Points, in no order, along strands that fork, close into loops and pass close to each other.
Points whose rows are less than 190 apart are linked; no others are. Some points are linked to none.
(108): [ -8 -25 -66  13 -48  -5  33 -12  22 -12  40 -13 -38  55  16   4  62 -12
 -32   2  14  18  16 -33  22  -7 -24  -2  -7  22  -7  43  44 -53   6  -1
  31 -28  -5  -3  -7  -7 -19  25 -10 -25  19 -58 -22  51   1  23 -40 -30
  18  63]
(257): [ 30  -8 -35  13   4  21  52 -43 -63   9  -7  21  26  72  58  28  37  39
 -57  -8   9  45 -12  28  29 -38  18   4 -24   5 -45  26  44  11 -25 -36
  53  27 -57  37   1 -11 -13  23  30  16  15   0  38  59  50  52   0 -16
 -34  65]
(509): [  1 -16  20 -25   6   5 -10  -1 -25  24 -18 -23  -4 -12  15 -17 -26  12
  21   6  -8  -5 -29  30  -4  -6  20   4 -26 -26  -2 -20 -23  -2  11  -8
  20 -10   6   9 -18 -14  14 -18 -18  23 -34   6   6   8   5   1 -14  16
  -6 -13]
(962): [-13 -23  45 -46 -25  27  -8  22 -17  27  46 -14  -2  24  45  26   4  22
  30  12  -6 -31   3   6 -10  -1  26  43 -12 -62  20  59   0  44 -17 -12
  -7  60  -1 -11  35  19   8 -38  13  10 -12  27 -21  40   0  61  30 -20
 -18   8]
(238): [ 42  -4 -17   5 -44   4  33 -24 -29 -33 -26  -3  80  68  20 -54  63 -13
 -43 -36   5  59 -59  55  -2 -14  -2   8 -19  21 -18 -27  43 -37 -10 -54
  34  -8 -37  35  44  20 -55 -10 -38 -48  13  11 -21  54  -9  27  25 -32
  10  94]
(416): [ 34  -4  30  13 -27  46  21 -19 -65 -25 -55  14  33  18  35 -19  25 -20
  34  -6 -18  36 -38  83 -38  26  13  34 -43 -12  37 -28  44  20  24 -60
 -26   0 -35 -13  17  -5 -26 -24  -8   9 -12  33 -39   5  45   4   8  -3
 -37 -15]
(294): [ -1 -29 -36  34  47  36   3 -17 -23 -12 -32  -5  22  47  37  65  -2 -26
 -24  27  28 -10   0 -23 -32  22  29 -40   8  20 -39  41  18  31   8  14
  19  61  -5  13  32 -20  -8  44  27  19  11 -10  35 -26 -17 -17 -10 -13
  -7  21]
(871): [ 12   3 -44  35  16  30   8  -7  -3 -39 -65 -15  53  24 -20 -31   2 -32
 -28 -27   6  14 -20  -4  -9  24  -1 -65  -8  53   9   5   8 -42  29   3
  19  13 -10  20  29 -20 -34  17 -16 -27 -24 -13  14 -27 -12 -19  11 -17
  59  42]
(711): [ 48   3 -26   2   5  44  49   8 -46  28 -10  13   2  30  55  -1  -1  57
 -42 -26   6  45 -12  37  42 -32  28  21 -36   1 -29  12  21  -2   1 -16
  14  15 -25  11   8 -22  10   5  28  -4 -13  -5  17  51  50  18  -5  11
 -22  53]
(20): [-15 -25 -47  31  -3   5  -1 -44  20 -44  -6 -48  18  84  24  67   5   8
 -29 -11  48 -21  12 -53 -21  16  29 -76 -15  15 -14  17  -7  -1  -2  15
  91  -8 -16  43  21 -30  18  40   9  61 -34  -7  47  -5  21   9 -29  -8
  52  12]
(262): [ -6 -30  -6   6  11  10 -11 -24 -42 -14 -41  46  52  34  22  24  27 -38
 -17  24  -4  21 -35  33  -9  34   3   2  24   5   4  50  59  26 -25 -30
 -57  55 -20 -12  29  19 -33   5 -18 -19  40   8  -6   0  -1  22  37 -31
   0  29]
(582): [ 12 -17   6   4  86  -3  -7  24  -5  27 -45   0   1 -65 -11  28 -63  -8
  -1   9  -2 -48  17 -37  -6  43  35 -46  15 -16 -22  21 -56  38   7  63
 -33  45  50 -16 -49 -21  44  11  -4  28 -12  -1  56 -15 -18 -23   9  10
  31 -18]
(750): [-16  15  -7 -21 -56 -25 -20 -45 -20 -10  24  -3  24  13 -35 -23  38   5
 -29 -22   3  41 -27  51  19 -11 -57  20  18  -5   5 -29  28 -46 -50 -38
   7 -41 -47  19  31  23 -44  -4 -27 -19  26 -13 -10  32  39  59   2 -11
  14   8]
(636): [-12   6  -4  35  24 -11 -10  25  55 -43  15  15  19 -38 -48 -56  -5 -45
  11  34 -15  11  -2 -67  -3  -8 -34   3  23  79   1  25 -12 -28  28  31
 -16  16  29 -26   1  22 -23 -29  10 -75  44   7 -58 -58 -98 -42  21 -44
  13  10]
(158): [ -5 -13  13 -23  -7  11 -11  53  19 -12  -5 -30  23 -35 -19 -42 -27  -5
  43  -8 -44 -10 -27 -26  11  -3   8 -14  -4  10  21  40 -40 -49  26  27
  -4  17  44 -18 -22   5  -3 -58 -29 -26 -27   2 -34 -20 -91   5  -1 -14
  27   5]
(799): [  3 -32  17  -1  69  27 -18  25 -30  51 -18  16  27 -33  24  46 -64  16
  -1  21 -20 -17   6  -7  29  22  49 -18  11 -16 -17  53 -23  52  -7  37
 -74  75  25  -9 -42  -5  50 -12  -9  20   4  13  50   8 -18  25  39  -6
   2   7]
(538): [-29  12   3  17  45  -2 -27 -20   0 -12  -3   5  34 -46 -31  25 -12  -2
  14  16 -25  14   4 -74   1  15 -10 -57  40  34   4  42  26   6   4  22
 -71  33  27 -28 -55 -20  -2  -2  27  16  24 -13  48 -50  13  14   1 -31
  32 -33]
(267): [  9   7  33 -26   5   4  -2  29 -28  31  -5  -1  -8 -59 -11 -39 -52  35
  17 -27 -21  22 -26  40  49  -6  10  -1   3  -8   5 -10 -29 -29  -2  18
 -33  -6  16  -8 -40 -13  16 -28 -19   2 -34   4  11  12  15   9  10  16
   1 -14]
(710): [  0   4 -39   2 -44 -11  -4  11  42 -14  17   2 -65 -12 -14 -31  10 -31
  -1   0   7 -20  24   8  -2  -2 -22  30  -8   2  22 -31  -7 -43   3   0
  -1 -68   7  -5   8   7 -13   9 -29 -23  -4 -27 -44  23 -11 -49 -30  18
  -5  -6]
(302): [-16  34 -17  24  16 -28 -26  42  71 -23  28  -8  -9 -47 -56 -52 -24  12
   5  -9   1  11  22 -55  17  -7 -32 -13  31  56  13  18 -28 -29  10  38
   3   9  24 -27   1  42 -15  -6  39 -63  26   9  -8 -39 -48 -14  39 -23
  29  17]
(392): [-21 -12 -20  24 -31 -21 -11 -18  51 -22  18 -32 -64  33 -13 -16  24 -12
  17   1  38 -34  24  -1 -25 -24 -11  -8  -6  15  11 -66 -17  -7  14  -2
  88 -70   7  28   6  -5  16  37 -12  16 -12 -30 -18   8   4 -47 -58  34
  22 -15]
(882): [ 12  32  14  -1  24 -34  20  37   5  14 -11   1 -45 -97 -37 -42 -22  -6
  13 -10 -29 -22  18   4  11  21  -6  -6  -7  10   5 -69 -37 -23  21  38
 -34 -53  50 -24 -76 -27  38 -17 -14  26 -23   6  -4 -33   1 -72 -27  41
 -14 -65]
(84): [ 46  17   5  22  33  -3  23  21 -24  48   5  63 -31 -66  -3  -3 -46  -1
  -2  23  -2   0  21  47  28 -23  24  60   2   7 -24 -15 -12  51   6  23
 -71   2  18 -17 -29  -3  21   1  -2 -31  31  -6 -13 -27   2 -65  23  27
 -85  -5]
(822): [  7 -19  31 -35 -40  -8  19 -40 -59  35  39   4   1   6  16  -6  12  40
   5  28 -17  51 -42  74  21 -36  -6  83 -10 -31  -3  -3  33  -8 -24 -51
 -11 -16 -18 -12  -6   2 -33 -32 -18 -17  20  11 -49  47  29  53  -2 -13
 -62   5]
(373): [-20  39  70 -44  10 -16 -32  27 -10  14  12  29   7 -85 -47 -36 -42  41
  24 -35 -30  45 -12  16  49  -9   3  -2   6  -3  31 -18   2 -27  -2   9
 -54 -18  37 -31 -42  14  22 -39  20   0 -13  35  -8 -24  17  24  38  -1
 -20 -58]
(826): [ 56   8  -1  13  38  18  42 -18 -58  42 -30  58 -17 -35  14   1 -32  -5
 -24  24  -2  26 -14  83  18  -4  25  41  -7  12 -27 -23  16  28  -2  -1
 -58   4 -10  -5 -17 -15   9  10  -5 -23  39 -13   5  20  31 -38  13  17
 -55  19]
(542): [ -2  13  11 -22 -10 -24 -18  10  32  17  -2 -35 -38  -9 -12  38 -19  31
 -27 -44  16 -43  23   9   0  31 -17 -51  13 -61  13 -25 -57 -12 -32  -8
  23 -22 -19  22  -1 -10  33  11  -8  56 -55  17  50  35  36  20   3  28
  42 -16]
(494): [-26  56  62 -37  -3 -26 -13  33   9  -9  39  12   1 -48 -41 -49  14  31
  51  -5 -17  35 -16   0   4 -32  -8  44   8   5  24 -19  22 -34  24 -10
 -25 -10  26 -49  -8   9  -4 -57  15 -20  16  53 -51 -57  -9  -7  16 -23
 -37 -77]
(864): [ -7 -39 -51  32  21   7  -2  -8  11  -5  -1 -33 -17  52  28  37   9  -9
 -18  25  49 -27  17 -48 -17   3  23 -29   5  17 -30  36 -19   8   4  36
  65  10  -1  22  23  -7  15  42  -9  21 -11 -49  22  -7 -30  -9 -28  -8
  44  31]
(430): [ 17 -29  18 -37   1 -17 -10  48  18  46  39  33 -74 -75  -7  15 -47  -4
   9  16 -42 -65  28  13   8  10  33  55  10 -57   4  14 -69  12 -27  36
 -80   7  45 -28 -40  19  38 -46 -48  -2 -28   4 -17  31 -42 -37 -21  30
 -47 -38]
(4): [-22  10  24 -22  17 -11 -25  11  17   7 -15 -45  49 -32 -24 -28 -39  47
 -15 -36 -13  10 -22 -63  30   5  -7 -75   6   5   5  26 -41 -39  -6  17
  -5  20  10  -2 -31  -8  23 -16  17  12 -39   0  65 -14   0  55  23 -22
  84   6]
(89): [ 21  42  20   0   2 -11   8  50  10   5  15  -6 -50 -63 -20 -61 -20  -3
  44   0 -36 -15  13   0   3 -20  21  33 -20  -7  22 -38 -23 -21  48  23
 -10 -48  64 -38 -32 -21   9 -34 -12 -10 -20  12 -59 -28 -28 -75 -21  31
 -47 -51]
(141): [ -5  27  61 -24 -31  -8  -5 -16  10 -18 -18  -4  -1   2   0  -3  14 -18
  47 -28   3 -17   5  33 -60  29  -7   2 -21 -53  42 -73  -1  39 -18 -54
  12 -41 -21  20  26   7   5  -6   9  66 -25  45 -19  14  46  -4  -6  44
   9 -63]
(37): [ 44   3 -19 -20 -27  21  12  -5 -51  18 -23  12  76  49  15 -47  13  12
 -28 -37 -20  39 -83  62  30 -10   4   8 -12  23 -26  17  23 -39 -19 -23
  -6  12 -38  17  25   2 -24 -11 -41 -46   1  -4  -7  55 -14  58  29 -38
   4 107]
(547): [  28  -14  -38   27   19  -12   22   30   39   -4   -5   17  -12    0
  -20  -57   10  -40  -33   28   10   12   -1  -19    1  -33  -20   16
    9   65  -22    3   -5  -23   12   30    9    7   32    0    8   24
  -16    6  -31  -86   28  -20  -45  -16 -111  -73   15  -14    5   47]
(460): [ -5  37  26 -36 -29 -15  -3  42  53  26  41 -31 -98 -23   6   4  -4  36
  13 -50  -2 -47  59  -5  -6  16  12   2  -1 -66  10 -37 -30 -12 -10   4
  16 -26   6  -1 -11   5  39  -2  25  41 -47  30   9  33  54   2  -3  32
   9 -31]
(452): [-16  -3  26  -4  -2 -19 -14  -1   2  17  50  53   6 -50 -17   2  -2 -24
  10  49 -43  10 -15 -17  21 -16 -17  50  23   3   1  48  28  20  -8   7
 -77  10  35 -47 -34  12 -15 -32 -20 -52  57  -5 -34  -2 -35  -6   7 -17
 -49 -27]
(813): [ 15  34  34   8  66 -15 -14  19   1  44  -9  52 -21 -37 -13  15 -37  -5
  15  16   8 -32  30  31  -9 -10  13  39  26 -21 -29 -20 -37  73  -7  38
 -39  28   8 -15  -3   3  26  17  23  -2  38  21   8 -29  -9 -57  55  17
 -34 -23]
(431): [ 14  17   1   3 -19  27   0  51  32   0  42  35 -45   8  16  38   0 -22
   2 -15  -5 -39  37 -26   5  34   9  36  16 -18  14  66  20   8 -16   3
 -70  29   6 -30  26  23   8  15  14 -23  16   8 -30  29  -8 -16  44   3
 -14  22]
(641): [ -35  -16  -46   30   23  -21  -24    8   73  -20   22  -50  -10  -38
  -37   20  -39    0   -8   19  -11  -36   39 -101    1   29  -28  -62
   46   27   21   53  -44  -31    1   62  -18   -2   26  -24  -51  -13
   16   25   16    2    1  -55   39  -26  -35    3   -9  -23   65    4]
(846): [ 15  40  19  26 -32  31  14  -5  -8 -37 -32  23  23  46  14 -16  51 -33
  13 -17  -6  42   8  24 -38  18  -6  18 -17   6  40 -24  80  21  19 -44
 -22  -7 -41 -19  47   8 -41  11  31   3  20  38 -34 -15  57 -12  19   4
 -33 -10]
(529): [-22  40  54  -7  23  10 -10  10   3  -8   9  13  11  -6 -22 -48  18   5
  57  30  -7  39  -4 -16 -19 -38  -7  36 -18  16   8 -25  13  18  52   2
   3   5  19 -21  31  16 -18 -35  32 -21  24  45 -32 -71 -18 -27  25  -9
 -30 -52]
(1028): [-10  13 -33 -12   9 -44  -1  -3   6  39  35  22 -66 -69 -46  19 -17  -6
 -46  18  -7 -25  19  31  44  -3 -28   3  22   0  -3 -27 -15 -20 -26  34
 -58 -55  17  -1 -67 -25  17  31 -35  -9  26 -53  34   6  31 -25 -37  32
 -11 -40]
(381): [ 15   2  55 -48  -4 -29 -15  23  11  43  49  15 -84 -74  -9  24 -38  -3
  41   9 -22 -47  16  22 -10  12  21  68  15 -82  -7 -29 -55  38 -41   6
 -53  -6  33 -21 -38  11  42 -19 -27  36 -29  27 -20  23   3 -18   9  31
 -62 -55]
(7): [-19  36  -9  20  10 -21 -12  12  37 -36  20 -19  11 -30 -52 -55  13  38
 -11 -24 -14  39  11 -62  34 -22 -55 -29  33  55  35   6  10 -47  14  20
 -13 -22   4 -29   6  12 -23 -19  50 -34  23  -3   9 -36   7  20  20 -40
  46   2]
(967): [-39  -6 -32  22 -37 -35 -30 -53  28 -58   5 -37  57  48 -33   9  25  -3
 -47 -29  31   7  -6 -14  -7  21 -52 -65  32  24  10  13  17 -48 -30 -18
  53 -22 -42  40  29  20 -35  22   2   5 -12 -23  32 -10   9  50   7 -34
  80  27]
(169): [ -7  -9 -76  11 -23  -9  19 -17  -1 -10  11 -15 -16  16 -15  11  38   6
 -37  -2  15  32  10 -12  29   7 -32 -28  -2  42 -16  14  34 -69  13   6
  11 -67  -7   2 -37 -42 -10  36 -35 -22   5 -64  11  26  24   3 -61 -10
  11  25]
(1011): [  9 -15  27  -4 -27   4   9 -35 -41 -15 -49  14   3 -15  -1   8   1 -49
  40  -5  -3  -6 -15  76 -47  35  -2  34 -15 -37  32 -57  14  28 -24 -46
 -33 -41 -49   9  20  -5 -17   0 -27  37 -22  28 -31  19  49 -14 -22  31
 -15 -44]
(682): [ 15  26 -14  35  -7 -11  30 -69 -28 -26 -29  22  65  70  17  22  35  34
 -62 -12  16  60  -7  29   7 -20  -7 -42 -11  23 -14 -15  37  19  -9 -42
  81   5 -62  62  14   0 -21  23  39  33   7  19  56   0  71  50 -14  -8
 -19   9]
(523): [-44  53  39  -2  -7 -32 -24   2  27 -56  10 -33  33 -24 -61 -47  26  23
  32 -20  -2  49   1 -52 -12 -28 -38 -33   9  27  28 -32 -11 -36  30 -11
  25 -29  -2 -20  14  16 -20 -32  38  11   0  23  14 -70  17  31   7 -30
  37 -45]
(114): [ 66  -1 -64  25  24  32  34  52  12 -10 -25   7 -42  17  14 -23 -13 -25
 -26 -30  28 -31  12  30   9   6  11  11 -23  27  -1 -23 -34 -25  31  24
  16  -3  10  23  42  -5  -7  27 -31 -36 -21  -9 -16  22 -46 -78 -13  33
  15  50]
(987): [ 21  -6  12 -18 -13  27   6  47  -2   6  17   1  -7 -30  -2 -61 -18  -3
  26  12 -48  -1 -11   9  21 -25   2  41 -36  15  18   8 -25 -32  49  15
 -29   0  50 -33 -23  -6  -5 -63 -26 -46 -17  -4 -70 -15 -77 -40  -7  14
 -44 -29]
(504): [-33  -4  -4 -16  -7 -22 -16  21  31  14  49  -9 -56 -42 -17   3 -14  -9
  15  38 -45 -40  43 -71  -4  -7 -15  11  -2 -21   2  32 -14 -16   9  39
  -8 -16  55 -30 -39  -8  17 -33  -3 -15   3 -41 -16  -2 -42 -12 -36  12
 -14 -48]
(120): [ -3 -23  46 -31  49  14  -4   2 -46  63  23   4 -18 -51  31  41 -36  41
  18  23 -39  -8   3  -5  23 -10  51  23 -17 -47 -22  40  -3  40   4  25
 -80  40  40 -37 -70 -29  47 -27  13  15  -2  11   7  18   1  43   4   3
 -45 -24]
(461): [-17  11  21  10   7  27 -15  21   4  25  28  16  -6  22  38  36   8  20
  22  29  -4  -8  21 -47  -8   6  17  47  -1  -1   5  49  21  53   1   0
 -39  62   2 -26  30  32  10   5  52 -14  27  18 -17   2  -6  17  52 -23
 -22  21]
(433): [-14  -4  -8 -35 -48 -15  -6 -21  -5  36  61  14  -2   7  -9 -34  23  51
 -26   4  21  43 -23  34  35 -55 -39  53  12  -7 -18 -16  10 -36 -42 -25
  22 -21 -22  -6  13  11 -31 -13 -15 -44  37 -19 -12  43   5  55  -5 -21
 -18  21]
(759): [-29  -5 -25  44  21 -11 -11 -47   4 -63 -49 -15  55  32 -29 -15  33 -48
  -6   3  29  28 -13 -23 -37  -2 -25 -52  11  66 -16 -37  31  -4  16  -7
  48   1 -19  28  36   0 -34  28  -5   1  13  -9   7 -66 -18 -26 -17 -29
  31  -7]
(521): [-14 -27  24  -5  -9   5  -7 -22 -28 -11 -31  -7  49  46  21 -12  14 -19
  27  10  14   8 -49  44 -38 -20   8  -1 -14  -8 -10 -30  -6  22  12 -17
  74  15 -21  46  28  13 -14 -14 -13  13  -5  10 -17  -7 -20  13   0  -3
   0  -3]
(222): [ -6  37   9  13  50 -25 -27 -25  16  20  -6  28 -22 -37 -30  37 -22 -19
   0  31  12 -38  32 -14 -17   8 -20  -3  39 -16 -36 -35 -15  57 -17  42
 -18   9   7  -8 -14  -6  23  65  52  24  38  -7  40 -49  27 -38  31  22
  -8 -39]
(325): [ 18 -57 -50  48  45  52  20 -19 -50 -23 -61  -5  36  59  54  22  25 -31
  -9  36   7  24 -38  -3 -17   3  40 -18 -16  51 -61  28  50  24  38  -9
  34  61   0   7   5 -27 -21  17   2   7  26 -23 -11 -24 -33 -27 -31 -11
 -32  38]
(714): [ 11  11 -56  -2 -10 -18  15 -31 -13  16  -1  26 -19 -44 -28  -4   3  -4
 -55  -6 -11  18  -1  37  41  10 -20   5  12  19   1 -26  28 -49  -6  -4
 -57 -51  -2   3 -41 -26  -8  14 -37 -23  26 -37  14  19  61 -13 -45  15
  -8   0]
(251): [ 50 -27 -35  25  47  15  14 -26 -47   0 -63  45  11  -1  19   8 -11 -49
 -25  23  14  -1 -33  80 -23  18  12   7   9  24 -32 -16  11  31  -9 -20
 -29  12 -20  12  12 -21  -8  31 -32 -14  21  -7  14  -5   5 -57   1  27
 -27   4]
(149): [-14  21  34 -16  31 -15  -8  43  41 -21 -41  -8 -30 -30 -28  -7 -16 -47
  65 -22 -23 -54  17 -16 -49  27   5 -12  -3 -28  27 -41 -51  26  17  10
  10  -8  24  -2  21  16  18 -12 -14  47 -42  41 -21 -25 -33 -77  15  39
  33 -49]
(896): [-12 -12  33  -1  10  11   2 -17 -16   5   7  14  20  37  16 -23  33  14
  21  28  11  35 -26  13 -34 -52   3  40 -25  14 -22 -31  26  38  24 -25
  59   8 -12  10  39  18 -18 -19  -5 -29  31   9 -34 -33 -17 -13   1 -16
 -22   0]
(258): [-24 -18  66 -38  -2  -1 -15 -31 -71  23   6  21  29 -34  -1  19 -10  21
  41  40 -21  37 -53  79 -17  -4  -6  72  -8 -25   9 -15  23  26 -12 -37
 -52   9 -26 -16 -24  12 -14 -49 -23   3  14  33 -43   1  25  35  38 -31
 -64 -31]
(599): [ 30 -15 -37  38  23  18  16  10 -15 -24 -65  20 -14  25  16   6  -6 -68
  11  10  14 -37 -11  39 -29  24   9  -3 -25  17  -6 -32  -9  16  26  -3
   4   6  -5  16  23 -16  -8  32 -37  -6   6  -6 -28 -16 -30 -83 -27  32
   0  10]
(477): [ -5  36  33  26   4   3   1   2  38 -34 -33 -27  43  36  -4 -16 -11  13
  -7 -39  12 -19  30 -31 -18  -4   1 -77  -9 -19  27 -26 -24  25   9 -11
  90  15 -11  35  38  27   4   0  48  63 -52  37  36 -37   7   0  39  10
  57 -14]
(317): [-14 -25 -11  13 -52   8   8 -43   3 -15   8   3  -2  84  57  53  58 -28
  29  16  30 -12   8 -18 -46  -2   6  26 -26   2   3  -5  69  37  -5 -28
  23 -12 -29  18  32  -7 -25  40  10  35  21 -14 -38  13  26   5 -46  15
 -24  -2]
(695): [-47  31  28   7 -21 -20 -11 -26   2 -52 -25 -21  49  18 -43 -30  48 -18
  21  -6   0  44  -1 -15 -26  -8 -39 -29  -1  29  31 -66  20 -24  34 -33
  38 -42 -19   9  31   5 -36   1   7  13   9  14  -5 -61  18   6 -14 -10
  20 -51]
(649): [-25  -5  38 -20  27 -30 -34  36  40  28  24 -36   7 -67 -33 -24 -42  16
  34  19 -31  -7   9 -75   7 -24  -8 -10   4 -14  -1  17 -51 -13  19  41
  -8   5  59 -20 -59   1  26 -52  -2 -10  -3   0  -8 -35 -63  -4  -5 -16
  16 -56]
(26): [ -9  15  -6  17 -32  18   3  -9   5 -29 -11  17  -4  32  12  37  50 -49
  36  13  -4  -9   2 -36 -38  30  -3   7  -7  13  14   9  63  10  11 -16
 -24  -6 -12 -13  26  -4 -26  38  21   3  19 -11 -36  -9  20 -15 -24   6
 -20  -2]
(250): [  8   9   7   4 -20  10 -13  -5  36 -15 -15   1 -22  41  15  38   7 -56
  25 -17  35 -69  27  -1 -51  40  22 -17  -2 -35  37 -25 -13  43 -27 -23
  18 -12 -15  28  46  10  11  32   0  50 -25  31  -9   5  28 -30  -4  49
  30 -16]
(746): [-16 -40  -7 -59 -52  11   6  11   4  32  47 -30 -34  29  47  19   6  29
  13   6   6 -31  10  -9   7   3  12  28 -11 -55  15  55 -18 -12 -20   1
  15  14  18  -4   1  -2  24 -15   1   0 -19  -9  -2  71 -24  71 -24  -4
   4  18]
(996): [-37  -4  -6 -22   1 -34 -34  -7  40  15  20 -18 -34 -10 -28  35 -19   6
 -24  -4  28 -26  26 -23   2  15 -40 -38  48 -26   0   1 -42  -5 -43   9
  18 -15 -11  15 -13  11  19  45   8  28  -8 -19  60   3  14  26  -2   4
  45 -13]
(5): [-37  42  -2  -6 -48 -10 -17 -16  13 -16  20  13 -18   3 -11  45  37 -27
   6  -5  -2   3  27 -47  -5  43 -39   2  16 -17  38  20  64 -14 -16 -21
 -50  -9 -16 -19  17   2 -26  30  43  14  21  -5  -2  -8  55  33  -5   7
 -20 -18]
(213): [  6 -32  -9  19  31  42   8  12 -24  12  10  12  14  42  75  50   1   6
 -16  34   1  -4   6 -44  13  -2  35  13  -1  -2 -26  81  22  52  -1  19
 -26  71  -3 -16  15   2  -7  17  32  -9  31 -23  15   8 -23  26  18 -35
 -24  61]
(810): [ 12 -18  -9  18 -58  20  38 -52 -40 -48 -37 -13  74  89  19 -32  74  -6
  -6 -26   5  57 -56  33  -7 -15  -3 -13 -41  39  -6 -40  66 -27  22 -50
  70 -26 -39  18  30 -11 -44  -9 -29   1   8  -2 -15  22  20  40 -35 -12
  -6  42]
(924): [ 16 -31  79 -34  48   7   4  -3 -49  56   0  14   0 -35  36  22 -36  37
  34  39  -3 -12  -2  68 -22 -21  43  69 -18 -67 -36 -32 -53  86 -16 -17
   1  26 -13  -2 -27   2  39 -28  11  40 -12  41  -3   4  17  -8  38  17
 -60 -21]
(247): [ 35  37  -3  35 -10  15  40 -44   2 -28 -32  35  27  64  29  35  16   8
 -39 -16  30  23  36  18 -16 -15   7  -6 -27   9  -7 -47  43  34  -8 -53
  70 -12 -57  48  39  -5   0  28  45  39   4  29  32 -18  76 -17 -14  37
 -27  -8]
(888): [-50 -15 -36  27  22 -53 -34 -35  44 -28   7 -48  14  13 -50  22 -11   0
 -47 -12  45  -8  10 -31 -16   3 -60 -81  67  17  -4   8 -31 -25 -26  10
  49 -16 -34  33   6  14  -5  39  10   5 -13 -31  70 -40   2  16  -1 -29
  73  12]
(1029): [ 56  19 -48  19  -3  24  47  33  -6   9  -5  14 -21  22  18 -29  -3  18
 -48 -38  28  13  -2  31  38 -11  13   7 -23  19 -19 -11  -8 -33  11   2
  15 -11  -9   8  19  -7   1  18 -21 -35 -14 -17  12  53   1 -34 -13  19
   3  57]
(814): [-17 -18 -33 -12 -48   5  21 -51 -16   1  29 -14 -27  64  49  59  43  13
  -9   1  45   4  22   2  -2   1  -2   1 -21 -24  -6   5  21  23 -25 -28
  63 -33 -42  33   6 -20   8  52   7  44   8 -20  27  47  62  48 -56  24
  -9   2]
(660): [-25 -13 -18 -29 -50   0  17 -21 -14  33  63 -33 -45  32  40  30  30  55
   7 -13  23  -4  14  -5   3 -27   7  11 -26 -52  -7  14  -9   0  -2  -5
  57 -29 -12  19 -10 -32  27   3  18  30 -19 -30   6  60  25  57 -60   7
 -12  14]
(334): [-20 -11 -11 -13   9 -18 -31  10  45  16  32 -46 -14 -26 -13  21 -31  20
 -11  -3  -4 -34  29 -75  26  24  -4 -36  41 -10   8  62 -43 -11 -21  23
 -13  25  21 -11 -23   2  17   9  24   1 -23 -23  41   3 -22  45  11 -19
  60  13]
(591): [ 33  -1 -21  -1  16  47  14  57  -4  -1 -22   7  37   3  11 -22 -23   4
 -11 -23 -14   4 -17 -12  46  23  20  -9  -2  29  -2  73  -4 -30  14  12
 -51  61   3  -3  18  20  -4 -24  -4 -43  -9  -2  -4  15 -30  19  59 -22
  25  63]
(727): [  2  -8  -2  34   1  17  12 -34  12 -41 -42 -40  44  63  21  11  -3  13
 -10 -20  16  -3  14 -29 -29 -13  27 -82 -24  19  -3 -28  -5   2  19 -17
 105  -3 -16  48  11 -10   6   5  38  62 -54  11  52 -37  27  -1 -19  -6
  43 -13]
(127): [-14 -29 -29  19 -11  -4  15  13  34  -5  22 -42 -42  50  23  -7  -1  15
   8   4  39 -44  29 -26 -11 -33  26  -5 -22  14 -22 -20 -28   6  17  26
  90 -37  13  17  32  -8  16  17   4   6 -30 -40 -14   9 -24 -26 -38  23
  26  23]
(626): [ 29 -25 -49  24  19  26   4  38  -2 -24 -57  -7  51 -11 -18 -26 -20 -33
 -25 -14 -16  -4 -32 -23  25  40  -5 -52   3  62   8  46   1 -46  21  20
 -35  34  30   5  -1   4  -9   6 -30 -59  -3 -15   1 -11 -63 -13  17 -14
  51  58]
(67): [ 27  25  23 -37 -23 -17  -8   4  -7  60  39  17 -78 -51  13  29 -21  27
  12  -7   9 -36  38  26   7   9   8  42  18 -70   6 -26 -27  20 -27   5
 -36  -6   3 -17 -28 -13  51   9   9  30  -8  28  15  34  55   3   2  36
 -46 -33]
(512): [-15  -9 116 -38  19  -4 -20  -3 -45  28  -3  13   7 -50  -7  20 -23  29
  55  39 -20  13 -12  42 -32   2   8  42  -9 -69  -1 -34 -17  66 -13 -32
 -38   9 -14 -25 -30   6  27 -36   6  47 -16  75 -19 -19  35  20  31  -3
 -53 -51]
(981): [-12 -27 -30 -21 -65   5   7  16  32 -13  25 -39  -5  45  21 -15  28   8
   4 -12   3  -7 -14  -9  21   2  -5   1 -12 -14  13  47   6 -33   8  -3
  33  -1   1   3  37  16 -23 -17 -18 -37 -11 -30 -23  49 -37  51  -5 -23
  35  52]
(657): [  9 -42 -16 -32  -4 -13  -6  47  27  37  62  -1 -66 -56  -1  16 -48   2
 -30  18 -47 -49  28 -29  45   1  25  19   9 -21  13  66 -51 -17 -18  52
 -53   5  63 -13 -59   2  29 -53 -35 -35  -8 -24  -8  24 -64  -2 -27  15
  -7 -13]
(196): [ 21 -10  -8 -16  15  37  -6  27 -42  10  -9  37  63   1   5 -26 -15   7
 -16 -36 -36  32 -69  52  69  -9  32   4  15  30   0  61  18 -24 -13   1
 -75  47   3 -11  -3  19  -8 -31 -34 -51   9  13  -2  37 -28  45  53 -34
   9  65]
(386): [-26  14 -13  -1 -62 -34 -12 -41  19 -36  23 -12  55  62 -23 -17  55  13
 -31 -33  32  35 -14 -12  -4  -7 -46 -24  21  16  19 -11  34 -22 -26 -33
  61 -15 -55  30  59  46 -41   7   0 -13  13   1   9  12  16  70  13 -30
  30  21]
(954): [  2  14  -2  26  80 -18 -15   0   8  -5 -61 -14   1 -41 -26  15 -35 -17
   2  15  18 -44  21 -21 -22  17   9 -48  22  -4 -35 -33 -34  27   2  45
  17  10  27   2 -27 -23  24  35   8  54  -8   7  70 -43   6 -59   5  39
  28 -23]

A tip is a point with one link. Name the tips that can be reached along the links from each point below, in the order of the rows.
(759) -> (547), (810)
(682) -> (120), (247)
(750) -> (882), (4), (641), (924)

How many points has the smallest loop of links through each point below? Write 0 if it is on no loop.
(896) -> 7
(461) -> 0
(759) -> 0
